A landscape with many valleys, sampled at points; each row gives a point and its height.
From any point a ball rolls to the lowest of the 6 points nearest to it. It stops when none of these is lower. Distance is the straight distance between rows; heights are no part of it.
j504: [-22   7 -11  -1  -1  -9 -17  13  16]  h=4.36
j588: [ 29 -41  -4 -25   1 -10   5  -9   0]  h=4.96
j900: [-21  38 -10  16  23  -8   0  17   9]  h=5.59
j460: [10 -6 15  3 -6 15 13 -9 -9]  h=2.95
j554: [ 15  -5  18   5  -5  14  20  -8 -16]  h=2.82
j683: [  4 -31 -14 -26  -6   0 -24  -8  28]  h=5.31
j697: [ -9  -7  -1  -6  -9   6 -12   0  10]  h=5.58
j777: [-14  57   6  38  12  -1   9   3 -26]  h=4.79
j525: [ -7 -24 -18 -24  -9  -4 -31  -3  29]  h=4.74
j547: [-24  24 -18   7  25 -10  -6  18  23]  h=5.28
j254: [-23 -12 -27 -20   6 -18 -32  12  35]  h=3.67
j265: [  2 -34 -20 -30  -9  -3 -31  -8  32]  h=5.37
j507: [ 22 -28   5 -15  -1   1  11 -10  -3]  h=5.74
j298: [-13   2  -2  -1  -9   3 -12   2   6]  h=4.72
j423: [-16  14  -3   7  -5  -2  -9   8   1]  h=3.50
j121: [ -4  42  18  31 -10  15  11  -5 -31]  h=1.38
j99: [ 11 -29  -2 -19  -4   4  -7 -11  14]  h=7.07
j685: [ 22 -46 -17 -37  -2  -5 -20 -12  31]  h=6.46
j774: [-26  10 -31  -7  30 -14 -15  20  41]  h=3.56
j516: [-26  -1 -33 -14  26 -18 -23  20  45]  h=1.75
j831: [ 28 -39   0 -20   0 -13  14  -7 -11]  h=3.82
j44: [ 28 -35   6 -13  -2 -11  18  -3 -19]  h=2.77
j851: [ 29 -50 -16 -38  -1 -13 -12 -11  21]  h=6.69
j912: [ -9   8   5   6 -10   6  -5   0  -2]  h=3.64
j252: [  0  -6   4  -2 -11   9  -3  -5   2]  h=1.80
j260: [-22  18 -10   5   8 -11 -13  15  10]  h=4.44
j97: [ 26 -16  18   0  -2   2  30  -5 -27]  h=2.91
j798: [-21  32 -13  12  22  -9  -3  18  13]  h=5.27
j810: [ 28 -21  16   2  -4  -7  32  -2 -40]  h=3.80
j271: [ 28 -11  23   9  -4  -2  40  -2 -47]  h=5.00
j631: [  0  23  17  20 -12  16  11  -6 -21]  h=2.56
j593: [ 11 -33  -8 -25  -5   0 -12 -11  21]  h=6.02
j750: [-11  27   9  19  -8   7   1   3 -14]  h=2.08
j428: [-15 -14 -16 -15  -6  -8 -27   5  22]  h=4.34
j907: [-24  22 -22   4  30  -9  -7  21  32]  h=5.19
j138: [-15  43   5  27   5  -2   2   7 -16]  h=3.85
j902: [-14  26   7  17  -6   1  -3   4 -10]  h=2.48
j349: [ 23 -24  14  -5   1   0  24  -6 -19]  h=2.50
j911: [  5  15  19  16 -11  19  14  -8 -21]  h=1.61
j943: [ 20 -19  14  -3  -1   6  21  -8 -14]  h=3.05
j146: [-19  44  -8  23  21  -6   3  13   1]  h=6.48
j398: [-25  12 -24  -2  21 -16 -15  19  30]  h=3.95
j857: [  9 -19   5 -11  -6   8  -2  -9   6]  h=7.53
j269: [-22  26 -10  12  14  -9  -7  17   8]  h=4.48
j693: [ -1   3  10   6 -11  12   1  -4  -5]  h=2.96
j670: [ 17 -38  -9 -27  -3  -1 -12 -13  21]  h=6.26
j666: [ 19  15  28  19  -4  19  32 -12 -33]  h=5.40
j293: [-12  50  10  33   3   1   6   5 -25]  h=4.59
j514: [ -4 -20  -9 -17  -9   2 -20  -5  21]  h=4.87
j747: [-23   2 -19  -8   6 -16 -21  15  23]  h=4.41
j718: [ 19   3  25  13  -5  16  30 -10 -29]  h=3.81
j337: [ -2 -16  -5 -13  -9   6 -12  -7  14]  h=5.90
j639: [-14 -20 -23 -23  -6 -12 -35   3  31]  h=4.45
j577: [ 17  -4  20   8  -4  15  24 -10 -21]  h=3.01
j876: [-18  28  -3  15   2  -6  -5  11  -4]  h=3.30
j109: [ 26  -9  23   8  -3   3  36  -5 -38]  h=3.96
j459: [-10  47  14  34  -5   8   9  -1 -30]  h=3.38
j796: [ 29 -30   9  -9   0  -6  25  -4 -24]  h=1.36
j177: [ 24 -42 -11 -31   0  -5 -10 -12  19]  h=6.25
j868: [ 12  21  26  23 -10  23  24 -12 -31]  h=4.65
j103: [-23  13 -17  -1  12 -14 -15  17  20]  h=4.69
j475: [-12  57  11  38   4   3   8   1 -32]  h=4.29
j314: [  4   8  15  11  -9  15   9  -6 -13]  h=2.31
j533: [10 -8 12  0 -7 12  8 -8 -4]  h=3.63
j570: [ 14 -28   1 -16  -3   6   2 -11   8]  h=7.98
j220: [ -9  34  11  23  -9   8   3   0 -20]  h=2.78
j667: [-12  -4  -6  -6  -9  -3 -17   2  11]  h=4.97

Two balls start at each pair of points below. Name the first point that both come to, or write -.
j588 and j570 => j44
j99 and j639 => j254
j265 and j525 => j254
j271 and j507 => j796
j504 and j900 => j750

For each start below, name the point where the ball stops.
j593 => j516
j798 => j750
j683 => j516
j177 => j796
j577 => j911
j269 => j750
j851 => j796
